Points on a hilly landscape, in no order, each with its height.
From any point a ball takes the steepest step (drop divided by distance) to one of its 4 nearest points. It stops when none of these is lower. Distance is the straight distance between rows; heights are no part of it.
q_862: [104 135 104 108 106 119 125 144 166 194 128 129 114 131 143 177 123 147
 192 122 163 146 152 151 102 117]  h=34.0
q_939: [145 124  91 140  96 106 115 134  96 123 101 121 117 122 144 149 121 149
 134 138 150 110 119 126  79  95]  h=56.0
q_538: [118 127  99 119 110 111 183  88  94 117 104 119 163  94  76 167 125 114
 175 161 173 115 130 140  93 132]  h=52.7
q_142: [138 118  83 124 108 116 167 127  60 111  92  91 139 103  90 144 170 138
 163 169 129  96 141 126  85 125]  h=54.3
q_416: [166 123  89  92 112 100 121 139 152 171 178 132 135 171 110 124 119 144
 126 129 120 115 111 165 169 122]  h=29.1
q_495: [102 138 190 143 146 158 149 109 109  80  96 181 123 160  85 114 125 108
 143 115 123 193 103  95 155 133]  h=35.3
q_283: [ 97  99 120 141 129 180 121 140 104 133 150 131 144 167 134 120 147 141
  84  78  46 121 137 113 138 128]  h=21.0
q_924: [ 91  90  87 113  77 161 179 114 118 151  91 137 136 154 101 166 104 148
 207 146 157 173 112 131 105  69]  h=44.6
q_628: [ 76 104 117 148 180 140 151 132 144 206  83 136 103 159 215 204 152  91
 156 131 124 151 130 169  96 100]  h=53.2
q_458: [113 144  84 114 102 126 162 163 125 160 136 102 142 149 156 167 132 130
 156 143 102 114 145 161 101 120]  h=35.0
q_85: [145 123 109 113 104 104 117 127 124 116  95 115 129  77 133 138 110 144
 122 190 191 121 130 135  72 119]  h=65.0
q_377: [110  91  75 103 142 130 117 154 147 219 145 191 103 188 143 165 111 153
 103  83  89 140 115 149 156 117]  h=42.2
q_894: [144 125 143 142  99 143  82 119 102 108 125 144 111  95 155  84 107 114
  81  95 134 110 139 123 102  90]  h=43.0
q_971: [141 123 107 121 103 110 139 114 133 157 126 113 145 109  70 160 115 142
 178 146 170 128 125 140 128  99]  h=57.3
q_763: [ 92 103  84 128  99 172 165 127 139 137 122 130 145 179  95 174 117 137
 190 113 113 146 121 138 135  92]  h=38.4
q_537: [107  90 125 115 169 112 125 161 170 205  99 113  96 114 250 168 140 114
 118 140 140 142 145 177 100 143]  h=50.8
q_371: [147 135 192 152 181 113 151  98 118  89 115 113 140 114  87 137 143 102
  97 160 147 126 106 112 151 178]  h=48.8
q_988: [138 110  90 111 119 102  99 159 128 162 121 138 120 119 208 154 135 134
 113 123 138 101 147 170  82 106]  h=57.1
q_289: [178 153 145  86 130  82 121 121 161 146 163 128 147 122  81 130  97 153
 170 156 190  97 127 154 168 130]  h=74.6
q_105: [ 93 118  59 139  61 171 137 119  89 107  67  97 138 160 136 152  98 164
 140 116 124 163  98 109  85  78]  h=42.8
q_487: [135 121 130 197 152 136 204  94  83  94 100  90 120  97  86 181 119 123
  98 158 128  89 114 142 112 149]  h=55.0
q_31: [159 123 109 144 121 113 112 129 120 111 121 100 117 102 128 113 143 133
 101 147 158 103 139 134 116 125]  h=59.4
q_229: [137 118  95 109 106  93 106 145 143 158 124  92 118  83 210 148 142 130
 121 160 160 135 146 161  67 134]  h=63.6
q_667: [170 131 136 153 127 112 106 121 109  78 132  98 135 128 117  92 167 120
  88 135 122 106 124 104 114 139]  h=49.1
q_827: [106 144 177 116 126 140 134 148 132  90 154 116 128 118 140  79 153 110
 114 111  47 147 158  80 150 166]  h=22.8
q_15: [105 101  69 152 108 141 120 144 108 117  91 130  99 144 184 143 123 155
 141  84 105 115 127 124  64  73]  h=30.8
q_772: [142 129  95  91 102  90 118 147 171 191 173 136 123 126 166 146  93 146
 130 150 141 120 143 188 129 140]  h=58.0
q_902: [122 121  84 105 135 113 124 171 165 214 107 159 122 140 195 203 144 133
 132 124 136 145 134 180  95 133]  h=50.6
q_237: [129 145 139 132 144 124 111 135 100 105 146 101 154 110 112  68 163 118
  99 123  95 104 140  93 142 129]  h=26.3
q_403: [149 143 129 120 135 119 138 139 103 109 147  75 166 129  76  96 190 108
 122 133  94  89 142 128 150 153]  h=22.6
q_578: [114 156 212 148 144 139 133 115 161  94 123 150 130 132 116  85 144  97
 131 109 107 150 136  81 143 180]  h=22.9
q_697: [173 109 206 187 180  94 153  92 129  75 113 112 114 125 100 133 117  86
  81 157 161 107  83 122 135 178]  h=52.5
q_882: [146 127 122  97 153 115  69 144 140 157 164 149 103 125 168  95  91 126
  74 125  84 104 130 130 177 151]  h=26.0
q_369: [156 127 141 117 102 111 122 136 143 146 133 130 131 115 115 127  78 163
 176 127 176 113 132 142 122 117]  h=60.3
q_745: [ 61 136  97 126 115 170 170 126 145 189  98  96 133 154 192 189 152  94
 190 134 121 162 142 162  84  73]  h=57.4
q_782: [176 122 124 113 111 107 106 127 126 134 131  99 144 109 134 127 116 142
 133 185 183  93 129 149 117 121]  h=53.3
q_586: [172 109  89 110  99 101 138 161 114 106 127  84 122  92 150 109 160 149
 126 158 126  90 131 166  86 116]  h=78.8
q_554: [167 146 196 126 147 123 102 131 154  85 147 155 123  95 149  62 133 104
  81 139 144 120 105  92 135 148]  h=15.4
q_960: [156 123 110 126 108 119 124 136 114 134 135 112 137 108 104 124 131 137
 149 132 114 104 126 127 105 133]  h=41.8
q_561: [ 86 118  83 119  85 143 162 119 101 141  82 109 142 116 124 189 114 129
 194 163 173 142 111 127  87 103]  h=50.1
q_117: [111 126  78 129 114 150 107 156 139 137 133 157 111 150 147 160 110 144
 133 100 116 136 126 140  98  79]  h=15.6
q_360: [119 122 101 134  93 162  96 117 106 100  92 124 122 121 120 111  92 149
 111 103 126 124 115 111 102  53]  h=44.9
q_485: [ 81 111  73 139 109 135 147 144 157 179 127 134 124 167 174 181 131 152
 158 119 117 147 147 154  85 101]  h=48.4
q_825: [124 137  79 119 108 139 125 150 150 168 143 138 139 153 123 164 107 154
 152 106 113 123 136 151 139 111]  h=24.2
q_582: [110 177 215 128 137 134 150 142 162  62 110 208 124 128 127  87 140 130
 140 136 129 169 111  96 120 178]  h=23.5
q_175: [136 140  89 105 112 119 110 157 174 163 141 137 107 112 200 148  99 158
 129 131 155 111 147 168 111 125]  h=50.4
q_486: [119 118 123 155  98 160  95 127 120 137 148 140 127 147 109 117 110 146
 133  89 107 128 112  92 152 124]  h=22.1
q_396: [107 118 170 159 107 175 104 108 143 128 115 164 110 141  93  92 116 108
 130 108 143 183 117 100 162 110]  h=34.9
q_917: [101 111 125 142 122 157  84 141 126 129 136 179 122 145 140 108  96 130
  88  68  99 134 130 116 147 104]  h=24.4
q_81: [184 146 194 143 135 104 107 114 155 119 139 148 119 109  99  68 125 115
  71 139 173 134  89 122 156 153]  h=26.4
q_368: [141 136  81 126 106 129 138 148 113 139 131  91 164 135 104 126 144 145
 139 128  90 101 142 132 151 135]  h=33.3
q_534: [138  85 101 114 166 123  86 132 125 139 128 150 108 119 192 128 102 147
  57  91  91 101 147 136  96 102]  h=39.6
q_595: [114 129  75 139 120 163 154 161  90 119 107 122 129 149 116 156 139 155
 129 116  90 102 122 129  98 101]  h=42.9
q_284: [107 146 122 117 105 107 113 148 169 168 114  96 104 100 173 148 107 137
 171 151 199 143 152 172  88 127]  h=41.7
q_438: [106  93  93 127 133 147  87 126 123 100 113 167 110 135 193 136  73 152
  81  62 110 115 129 137  78  65]  h=39.0
q_378: [ 92 123  90 101  94 145 109 153 167 175 122 139  89 141 159 156  82 143
 152 125 187 177 125 162  89  90]  h=37.5
q_120: [109 162 198 148 163 153 153 131 164  57  80 193 128 145  96 102 123 126
 154 109 128 194  96 102 120 197]  h=26.9
q_6: [104 121  86 132 102 140 150 109  78 100  76 114 119  91 130 158 125 140
 151 152 135  95 122 112  78  95]  h=49.3
q_619: [110 145  99 126 135 146 164 115 164 189 126  62 119 118 200 162 174  78
 164 162 138 115 163 196 123 102]  h=58.2
q_787: [195 130 130  90 128  95  92 144 151 136 170 123 122 124 126  89 119 133
  95 167 145 100 119 165 158 102]  h=51.0
q_297: [162 137 170 144 115 124 105 101 139 117 125 144 114 141  98 101 105  94
 125 122 163 114 121 106 179 132]  h=52.6
q_970: [153 115  89 119 130 128  84 145 138 127 153 146 121 133 151 110 105 133
  73 105 114  93 135 147 144  98]  h=54.9
q_460: [102 100 123 112 139 127  97 151 139 180 170 146 130 157 154 134 144 121
  69  82  82 133 147 150 172 135]  h=38.6
q_956: [ 86 166 204 150 145 128 160 133 120  73  99 162 129 150  92 125 147 128
 149 118  79 173 120  73 122 165]  h=29.6
q_26: [160 127  80  91 111  86 101 161 141 152 152 109 133 107 177 128 137 137
 129 168 152 114 147 172  91 134]  h=54.1
q_390: [114  89  64 142 129 139 138 152 135 181 143 179 132 179 154 173 132 122
 124 103  74 139 125 140 112 109]  h=43.6
q_415: [125 120 171 138 123 145  98 114 121 100 117 168  93 143 166  80  95 104
  94  85 138 163 132  85 128  78]  h=33.9
q_679: [ 90 107 163 127 125 174  97 127 150 160 149 189 102 165 165 119 112 110
  69  80  84 171 145 126 167 124]  h=23.7
q_945: [111 115 158 124 140 149 100 130 144 142 163 165 118 150 151 104 102 120
  55  89  67 117 124 113 157 126]  h=20.9
q_457: [112 135 112 161 125 149 137 125  83  99 129 103 152 148 119 123 174 151
 140 116  77  83 129  86 121 123]  h=44.7
q_24: [121 152 204 114 125 158 121 161 160 100 140 206 125 148 174  88 114 104
  90  80 104 162 140 117 105 153]  h=10.1
q_358: [173 132 199 155 189 109 143  85 137 114 157 136 141 123  89 123 145 108
 106 169 152 131  93 111 180 191]  h=46.5
q_516: [108 159 208 160 160 129 161 106 139  85 115 141 135 121  88 127 164 112
 146 120 123 175 114  87 168 179]  h=26.5
q_526: [108 152 155 166 145 153 152 122 112 104 126 112 143 137  67 117 155 124
 139 117  94 159 130  84 157 143]  h=17.3
q_576: [115 143 203 168 176 157 184  65 119 110 137 148 140 136  42 151 134 105
 159 128 104 158 112 120 169 161]  h=37.9
q_668: [163 140 181 124 137 136 125 111 144 125 147 161 126 128 106  83 120  93
 126 150 177 131 105 120 178 145]  h=41.4
q_455: [136 114  64 112 112 131 146 153 115 153 119 116 155 131 165 146 136 151
 137 134 108  89 132 135  75 113]  h=47.9
q_551: [170 141  88  96 113  99 132 149 146 146 146  95 141 116 155 128 146 137
 157 158 164 112 145 181 116 124]  h=44.0
q_706: [146  91  87 111 153  86 111 158 140 129 137 118 128 101 223 144 118 152
 100 138 106  86 143 158  91 112]  h=62.1
q_404: [117 129 139 132 111 155 119 114 140 161 151 151 120 168  76 107 121 103
 131  96 129 142 131 126 177 109]  h=29.0
q_287: [133 170 196 148 181 106 186 131 159  74 121 163 139 142 128 144 130 116
 128 142 131 153 101  98 121 212]  h=28.2
q_801: [113 126 105 134 128 144 135 138  96  93 109 112 132 131 130 101 148 146
 116  95  56 116 154  90  95 118]  h=50.9
q_509: [129 140 126 116 121 114 137 118 134 125 142 137 129 127  75 125 119 142
 146 125 151 121 110 119 167 124]  h=40.0
q_639: [140 123 112 126 111 135  96 149 150 175 153 149 126 155 155 133  99 134
 120 117 116 106 118 145 149 121]  h=30.4
q_462: [ 98 130 174 115 155 131 121 142 141  99 165 179 132 126 201 106 139 139
  90  73  53 165 150 117 115 155]  h=13.3
q_89: [124 121 101 140 104 131 108 117 127 137 115 135 124 139  88 137  80 147
 157 122 173 134 127 120 137  90]  h=50.7
q_459: [ 96 147 189 115 125 146 126 159 141  66 122 203 133 127 150  79 118 122
 134  64  80 192 134  94 110 146]  h=5.9
q_234: [102 114 127 144 120 156 124 142 133 177 165 131 128 157  93 140 132 141
 128  79  58 145 150 121 185 148]  h=16.3
q_972: [ 81 122 198 154 123 166 118 148 133  90 112 191 113 138 145  78 100 116
 131  87 110 198 136 101 133 132]  h=12.8
q_935: [103 154  94 129  91 117 121 159 149 145 105 107 112  94 177 154 141 133
 168 170 191 119 142 134  59 104]  h=49.5
q_66: [132 150 175 128 131 128 121 156 128 101 163 110 117 108 165  69 161 105
  92  97 107 126 135  97 141 156]  h=25.6
q_156: [113 106  77 134 102 144  92 145 126 156 120 162 100 144 192 155  88 162
 139  96 129 151 128 158  83  79]  h=24.6
q_323: [159 154 178 122 133 125 122 119 154  85 154 107 136 104 124  59 171 107
 103 171 120 150 115  96 156 195]  h=8.6
q_987: [ 98 121  83 133 116 149 153 149  72 111 110 117 122 156 122 134 137 154
 153 130  85  86 121  94  96  98]  h=51.2
q_664: [135 123 119 153 112 134 128 104 102 108  81 133 125 128  63 137 113 143
 125 119 172 122 103  94 153 106]  h=51.3
q_214: [145 131  78 100 110 127 127 142 152 159 148 113 112 120 176 161 137 145
 141 137 148 135 155 163  87 120]  h=37.8
q_513: [107 105  84 120 102 160 116 146 133 138  85 139 110 123 159 155 100 157
 156 158 160 135 141 152  94  78]  h=31.4
q_195: [146 152 122  96 111  95 109 141 174 171 137 109 105 108 193 130 123 149
 150 171 204 144 156 168 129 110]  h=52.4
q_501: [124 145  97  87 115  98 150 124 129 154 146  71 150  94 130 150 170 117
 183 191 180 125 137 172  93 139]  h=54.2
q_962: [149 117 110 141 118 125  96 129 125 144 153 116 141 134 135 122 127 132
  98 106 105  87 133 125 124 123]  h=49.9
q_655: [ 99 149 162 128 125 159 108 141 111  87 126 176 126 126 151 100 140 122
 102  78  72 132 140  82 135  92]  h=25.4
q_855: [118 144 114 107 111 109 145 122 113 140 105  65 149  85 139 163 126 121
 165 182 191 131 141 166  98 124]  h=58.8
q_713: [ 90 126 126 150 113 157 129 111  81  66  90 122 138 135 120 127 139 145
 107 104  98 115 119  71 124  88]  h=37.3
q_666: [153 112 106 144 132 110 142 123  95 114 110  89 133  83  87 149 132 118
 136 176 160 108 112 125  82 130]  h=51.9
q_427: [158 119 153 114 134 128  89 138 140 111 177 110 142 114 165  64 146 122
  84 128 103 117 127 125 140 150]  h=28.0
q_256: [180 136 139 109 130 102 110 129 127 118 166 116 126 116 123  57 130 106
 116 155 133 126 127 126 173 134]  h=43.3
q_169: [ 89 126 147 142 118 166 128 124 119 140 119 137 130 160  89 123 142 138
 154  85  76 156 141  99 162 109]  h=8.4
q_94: [ 88 128 129 142 102 165 139  89 101 118 121 149 119 164  64 135 101 137
 157  99 132 151 113  93 164  85]  h=33.4
q_397: [120 127 172 150 157 126 159  78 113 116 109 120 137 141  51 127 109 136
 160 115 141 144 116  84 175 149]  h=31.5
q_844: [ 85 125 106 141 116 180 134 103  99  92  82 118 135 152 110 123 114 138
 134 106 108 151 113  95 117  98]  h=33.7
q_996: [140 143 114 128 105  85 102 132 146 115  93 145 112  89 118 132  89 137
 131 161 205 113 154 148  83 103]  h=65.5
q_73: [112 122  89 163 136 148 169 123 162 205 106 106 133 159 208 184 154  83
 169 137 121 133 146 179  90 110]  h=54.7
q_976: [144 118 121 119 124  92 146  88 107 120 132 121 161  92  88 166 108 118
 155 188 210 122 125 156 122 149]  h=58.6
q_158: [173 111 137 126 155  85 168  86 101 126 136 123 165 117  48 144 102 130
 157 164 163 108  93 161 155 138]  h=66.0
q_221: [100 128 193 168 197 121 196  63 112 108 135  98 143 121  63 175 138 105
 126 133 116 118 104 110 154 172]  h=41.5
q_496: [ 95 148 203 131 119 163 110 137 123  81 141 170 127 133 124  89 149 130
 129  97 110 180 137  91 137 146]  h=18.5
q_934: [172 107 116 134 130 108 137 122 108 106 116  96 124  97  84 113 148 137
 122 142 143 101 130 122 124 133]  h=41.6
q_50: [117 147 117 101 122 115 165  84 137 141 131  61 148  80 142 172 179  98
 167 187 207 129 165 168 104 141]  h=57.5
q_177: [124 119  98 121  97 145 139 139 127 144 146 131 128 140  71 117 128 131
 148 101 116 101 130 115 158 118]  h=30.0
q_553: [186 131 131 117 140 103 118 139 102  99 141  88 136  99 107  80 131 122
  94 164 145  94 100 137 154 145]  h=35.9
q_405: [129 130 148 106 150 129  95 150 149 124 162 141 122 146 146  88 119 108
  76 112  73 126 136 114 165 165]  h=22.7
q_53: [162 141 212 136 153 112 144  82 160 134 144 161 142 117  87 114 117  90
 120 137 183 144  97 109 190 167]  h=51.6
q_778: [ 82 113 182 101 172 153 109 126 124 117 171 189 115 141 206  89 103 121
  76  61  61 148 151 115 122 142]  h=15.3
q_91: [143 124 160 110 116 150 101 131 185 171 180 163  92 149 123  84  89 110
 112 121 106 132 123 155 201 139]  h=40.6
q_958: [164 135 134 121 132 107  86 150 124 101 172 103 141 126 147  65 138 128
  76 129 105 103 134 127 141 156]  h=32.4
q_14: [117 141  90 130  91 133 170 108 117 161 110 112 155 131 101 168 146 159
 200 147 127 123 162 167 107 124]  h=45.2
q_798: [106 147 169 128 129 150 116 137 135 128 153 144 128 144 123  93 148 121
 114 102  85 162 143 103 151 148]  h=21.1
q_789: [119 151 213 173 193 118 187 135 151  46 108 139 130 129 108 159 145 119
 143 152 111 155 102 114 107 209]  h=31.8
q_18: [145 146 200 160 166 124 157  73 160 125 151 141 142 138  45 121 125 110
 136 119 152 144 108 108 193 139]  h=40.5
q_442: [125 128 119 122  86 123  89 150 123 140 113 134 105 103 147 131  91 142
 123 123 168 108 130 127 105  97]  h=61.5
q_781: [183 136 155 119 140 115 121  98 137 124 162 122 149 121  81  95 123  97
 112 133 139 119 106 122 180 136]  h=47.8
q_909: [113 125  89 134 117 127 129  98  91 125  82 119 130 129  80 153 111 137
 153 126 145 127 106 115  92  96]  h=43.2
q_818: [115 109 113 132 109 168  81 137 124 132 119 154 113 138 166 133 102 166
  93  86 110 118 120 117 117  77]  h=27.9
q_393: [180 138 123 135  81 121  97 122 130 130 135 131 106 111 112 118 103 137
 113 131 161 100 116 110 132 123]  h=65.8
q_373: [130 116  81 134 137  89 181  98 100 100  91 102 153  62  88 181 141 128
 135 186 155 114 123 135  90 144]  h=54.8
q_803: [109 136  89 122  88 140 160 141 113 178 107 113 144 110 120 166 141 128
 192 161 140 117 148 159  83 122]  h=42.3
q_683: [104 125 119 163 109 160 130 104  81  64  88 124 132 113 102 123 124 154
 124 120 102 125 120  87 114  73]  h=37.2
q_545: [ 91 115 128 143 112 154 103 115 156 177 163 156 114 172 117 128 114 126
 122  84 100 157 149  99 188 117]  h=21.6
q_384: [143  96 102  97 145 122  84 131 122 175 136 159 113 144 160 140 110 136
  91  83  89 128 137 133 168 122]  h=38.7
q_12: [143 153 133 104 146 127 149 114 121 123 174  85 152 152  59  98 161  94
 133 143 101 111 138 136 202 132]  h=24.3
q_329: [ 73 122 112 164 130 159 153 108  86 105  79 136 123 144  81 142 115 140
 142 114 128 115 114  95 120  99]  h=38.3
q_794: [115 150 106 143 155 127 113 123 162 193 113  43 108 111 223 166 166  93
 145 167 165 124 164 198 120 150]  h=61.9
q_110: [117 139 138 160 157 144 154 111 102 111 110 113 137 140  61 146 124 109
 124 127 121  93 106 100 161 153]  h=23.6
q_109: [132 145 191 139 200 100 176 110 115  64 128  81 128 143  68 106 186  87
 124 168 108 166 114 122 154 215]  h=52.2
q_714: [170 122  83 103 123  89 106 149 126 127 150 110 120 119 140 116 146 158
  99 144 115  89 131 145  95 115]  h=72.1
q_695: [136 124 182 142 148 127 122  89 139 102 113 164 128 101 121 111 142 107
 105 109 154 138 106  87 163 145]  h=41.1
q_246: [144 143 168 150 120 119 137 115  90  79 127 111 123 128  95 103 176 121
 122 122 136 119 106  79 135 136]  h=62.3
q_54: [161 127 121 132 118 124  96 137 107 124 137 118 119 119 136 104 140 140
  93 111 115  98 142 106 124 100]  h=54.0
q_324: [154 101 127 158 136  93 125  99  97  87  89 133 124  83 101 140 107 124
 102 146 181  87 108 116  95 128]  h=64.3
q_127: [ 70 104  91 134 157 139 130 120 142 193  87 142  89 168 252 204 142 123
 150 121 129 163 127 167  88 105]  h=54.4
q_633: [179 148 101  89 121  96  90 149 150 143 154  83 126 106 136 106 121 143
 136 160 178 119 137 173 138 131]  h=25.5
q_875: [153 133 186 137 201 123 170  73 135 131 164  97 173 139  64 134 142  98
 138 148 142 136 107 131 190 189]  h=44.3
q_380: [118 117 133 133 101 151 129 114  92 107 111 133 140 144  85 123 135 126
 121 110 114 136 130  88 136 100]  h=23.8
q_671: [179 152 198  97 151 116 121 124 147  88 158 143 129  98 124  65 152 103
  98 164 145 149  98 101 151 174]  h=2.6
q_676: [113  81  80 124 157 128 103 147 154 162  78 174  81 132 234 201 125 156
 135 124 132 148 127 154  73 110]  h=56.7
q_884: [111 138 119  94 138 120 109 159 186 221 119 118  98 119 230 181  95 132
 138 133 159 139 142 184 110 134]  h=46.6
q_707: [116 132 137 116 120 111 113 145 164 178 121  74  82  96 240 162 146 117
 148 153 176 135 152 173 102 131]  h=64.0
q_977: [122 136 138 151 119 144 148 149 108 143 136  99 146 134  72  98 162 129
 124 118  83 113 135  99 173 140]  h=20.3
q_684: [134 117 121 109 140 127 105 158 158 193 162 144 115 155 138 119  84 137
 101 103 115 124 131 153 171 118]  h=35.4
q_879: [137 139 184 146 198 107 173 110 104  77 134  88 139 110  79 114 172 116
 123 162 104 153 130 113 145 197]  h=51.5
q_190: [132 141 118  91 122  91 176 110 119 139 134  86 161  88 115 156 150 120
 210 197 168 122 145 186 115 137]  h=55.6
q_337: [123 149 192 124 135 135 116 155 149  99 141 147 122 117 152  65 134 108
  87 106 121 140 151 107 147 168]  h=24.0
q_936: [127 107 110 154 135 117 162 110  83  89  69 124 134 104  70 145 128 146
 148 167 138  98 100 109  96 127]  h=53.9
q_411: [144 156 218 126 167 114 154 132 140  41 112 191 129 128 141 107 150  93
 129 120 156 145 102  78 111 188]  h=29.3
q_747: [158 123  78  88 126  98 157 131 120 160 169  92 159 147  86 130 142 125
 165 155 132 109 151 154 137 139]  h=53.0
q_653: [106  72  75 136 123 145 126 137 165 175 114 165 120 173 147 172  91 157
 134 102 103 152 135 169 127 100]  h=45.5
q_170: [121 150 172 148 171 121 170 105  74  69 102 104 148 116  86 124 165 109
 124 162 108 105 129  88 151 188]  h=52.8
q_182: [148 112 201 159 165 106 125 103 108  81 100 150 116 111 137  97 127 108
  86 131 172 129 110  77 140 147]  h=56.3
q_992: [116 105 101 126 125 120  88 144 106 115 123 123 131 125 165 125 122 141
  93  85 118  99 127 119  84  80]  h=41.9
q_179: [177 103  91 104 117 116  77 159 131 123 150 124 110 112 149  97 112 143
  86 152 152 102 134 165 116 119]  h=62.4
q_546: [100 122  76 128 133 134 118 169 127 162 111 127 128 143 195 168 134 144
 156 124 119 127 140 167  71 106]  h=52.1
q_643: [121 149 160 123 137 136  83 127 140 113 154 148 114 113 157  85 120 112
  76  84 100 134 147 102 137 117]  h=25.7
q_914: [139 103  78 129 144 134  91 130 126 132 114 166 119 151 185 140  98 148
  73  81  85 126 125 136 119  81]  h=34.8
q_637: [143 111 148 171 171 102 161  81 106  81 108 115 140 103  84 165 119 121
 106 145 151 110 105 103 127 146]  h=55.2
q_910: [ 99 137  70 114  87 130 147 141 113 156 124 118 134 132 146 161 134 144
 172 147 143 125 124 145  83 112]  h=43.1
q_826: [106 137 207 123 137 150 135 125 127  59 108 170 121 127 152  99 115 119
 118 100 135 192 115 105 125 156]  h=14.7
q_445: [ 81 140 175 132 129 174 124 139 134 124 154 170 111 147 146  99 144 108
 119  67  66 183 152 100 145 142]  h=19.2
q_670: [ 87 107  66  99  84 141 108 140 152 137 119 126 115 159 126 135  93 163
 165 109 151 158 143 138 103  58]  h=28.4
q_412: [151 136 114 138  94 115 136 117  97 148 103 116 127 122 110 159 109 138
 165 175 180 113 124 140  76 100]  h=61.3
q_450: [137 137 102 129 141 113 136 126  89  95 112  93 153 127  86 101 172 147
 121 152 117  85 124 113 127 140]  h=27.8
q_871: [144 118  78 114 116 122 136 149 149 167 180 139 139 156 140 132 126 139
 157 117  93 113 126 168 161 126]  h=27.1
q_44: [124 156 194 135 165 109 165 148 130  71 126 145 139 140  97  99 148  99
 148 130 114 164 130  83 142 195]  h=25.8
q_888: [101 137  92 133 105 162 151 138 110 127 119 117 156 159  83 134 132 146
 159  92 102 108 126 124 149 113]  h=33.6
q_196: [100 116 102 130  95 166  88 128 131 145 122 171  88 157 138 117  85 143
  93  88 119 145 139 145 135  80]  h=31.1
q_885: [133 109  92 104 140 125  96 162 172 187 133 181 105 135 179 160  85 150
 113 110 110 129 121 159 143 125]  h=38.0
q_800: [118 156 109  94 130 116 138 131 158 186 135  72 118 103 209 153 148 119
 161 170 179 132 169 196 134 140]  h=60.9
q_921: [ 68 141 166 141 157 165 143 132 111  98 117  91 139 148 118 103 165 132
 112  94  30 140 157  68 127 147]  h=25.9
q_912: [ 94 141  98 105 100 143 121 153 175 197 126 102 107 107 193 158 112 139
 149 135 184 159 145 165 101  97]  h=40.7
q_590: [178 134 105 110 148  97 130 117 106 119 134  88 161 130  45  91 153 144
 131 164 121 114 130 160 173 148]  h=26.2
q_623: [106 123 112 117 116 140 175 103  97 151  94 115 158 109  89 205 121 123
 201 148 152 132 116 147 118 111]  h=49.0
q_277: [128 132 177 174 154 118 147  90 106  83 104 129 113 109 105 142 149  96
  97 134 137 125  96  97 132 173]  h=54.6
q_850: [161 115 119 124 122  89 114 117 129 134 117 128 129 110  87 149 111 136
 122 149 191 118 115 119 137 118]  h=55.1
q_69: [151 115  80 115  96 110  80 154 130 126 113 112 133 102 219 153 118 154
 109 142 169 101 151 161  54  95]  h=60.5
q_150: [189 150 119  89 124  91  96 118 160 149 182 114 118 136 119  85  91 121
 112 184 134 117 120 182 193 124]  h=51.4
q_23: [119 145 194 123 117 150 119 116 159 138 146 157 109 137  96  86 105 103
 137  98 131 173 134 101 173 146]  h=30.6
q_21: [159 125 146 153 171 108 175  96 106  83 127 100 130 115  68 142 152 113
  91 169 112 113  94 100 141 163]  h=51.7
q_583: [126 129 105 143 119 124 125 125  92  96 120  95 143 123  92 114 155 125
 126 115 110  86 123 105 120 124]  h=36.3
q_835: [187 132 143  86 124 131  77 127 165 133 202 110 119 124 131  52 120 113
  63 147  99 125 106 147 188 133]  h=46.4
q_874: [103 103 135 127 151 147 101 130 127 102 152 163 103 145 199 102 120 120
  87  43  50 135 128 111 143 132]  h=17.2
q_828: [114 149 135 124 124 137 144  97 119 137 156 131 151 158  44  99 137 109
 158  94 119 124 145 105 193 120]  h=27.0
q_290: [175 135 105 113 126 111 119 122 108 116 168  83 141 123 102  94 158 119
 121 152 129 100 116 141 137 151]  h=26.8
q_700: [100 101  78 143 141 139 105 135 119 138 125 146 125 135 138 147 131 156
 112  83  63 106 143  91 103  93]  h=28.6
q_32: [171 117 120 127  96 100  94 157 129 152 161 118 126 127 128 106 132 148
 109 133 127 101 124 144 164 131]  h=55.3
q_454: [140 128  62  96  98 111 119 160 161 182 143 116 136 141 135 165 127 142
 157 130 124 125 149 163 110 124]  h=28.1
q_38: [184 129 112 119 115  90  99 142 115 121 141 123 128 115  94 111 123 144
 110 161 159 101 138 124 131 140]  h=66.2
q_434: [150 138  90 104 123 103 142 120 121 119 128  92 149 114 104 132 127 122
 163 164 167 107 137 148 116 149]  h=50.2
q_600: [127 145 195 133 108 159 128 122 132 114 135 177 133 124 125  94 125  99
 117  92 149 185 113  90 157 143]  h=24.5
q_204: [131 118 132 174 159 117 183  89  97 102 112 106 148 105  61 166 100 113
 109 174 136 114  91 126 122 144]  h=53.5
q_209: [ 71 152 206 143 164 113 166 145 135  79 118 135 131 146  85 116 168 109
 178 130  84 159 122  91 119 182]  h=28.3
q_783: [113 137 115 129 121 124 167 124 104 145 137 116 179 135  59 137 145 142
 184 128 105 115 116 122 159 133]  h=36.7

Where does a ball stop that starts at each point below?
q_170 -> q_169
q_637 -> q_169
q_706 -> q_945
q_794 -> q_117
q_707 -> q_117
q_229 -> q_117
q_204 -> q_169
q_109 -> q_459
q_487 -> q_169
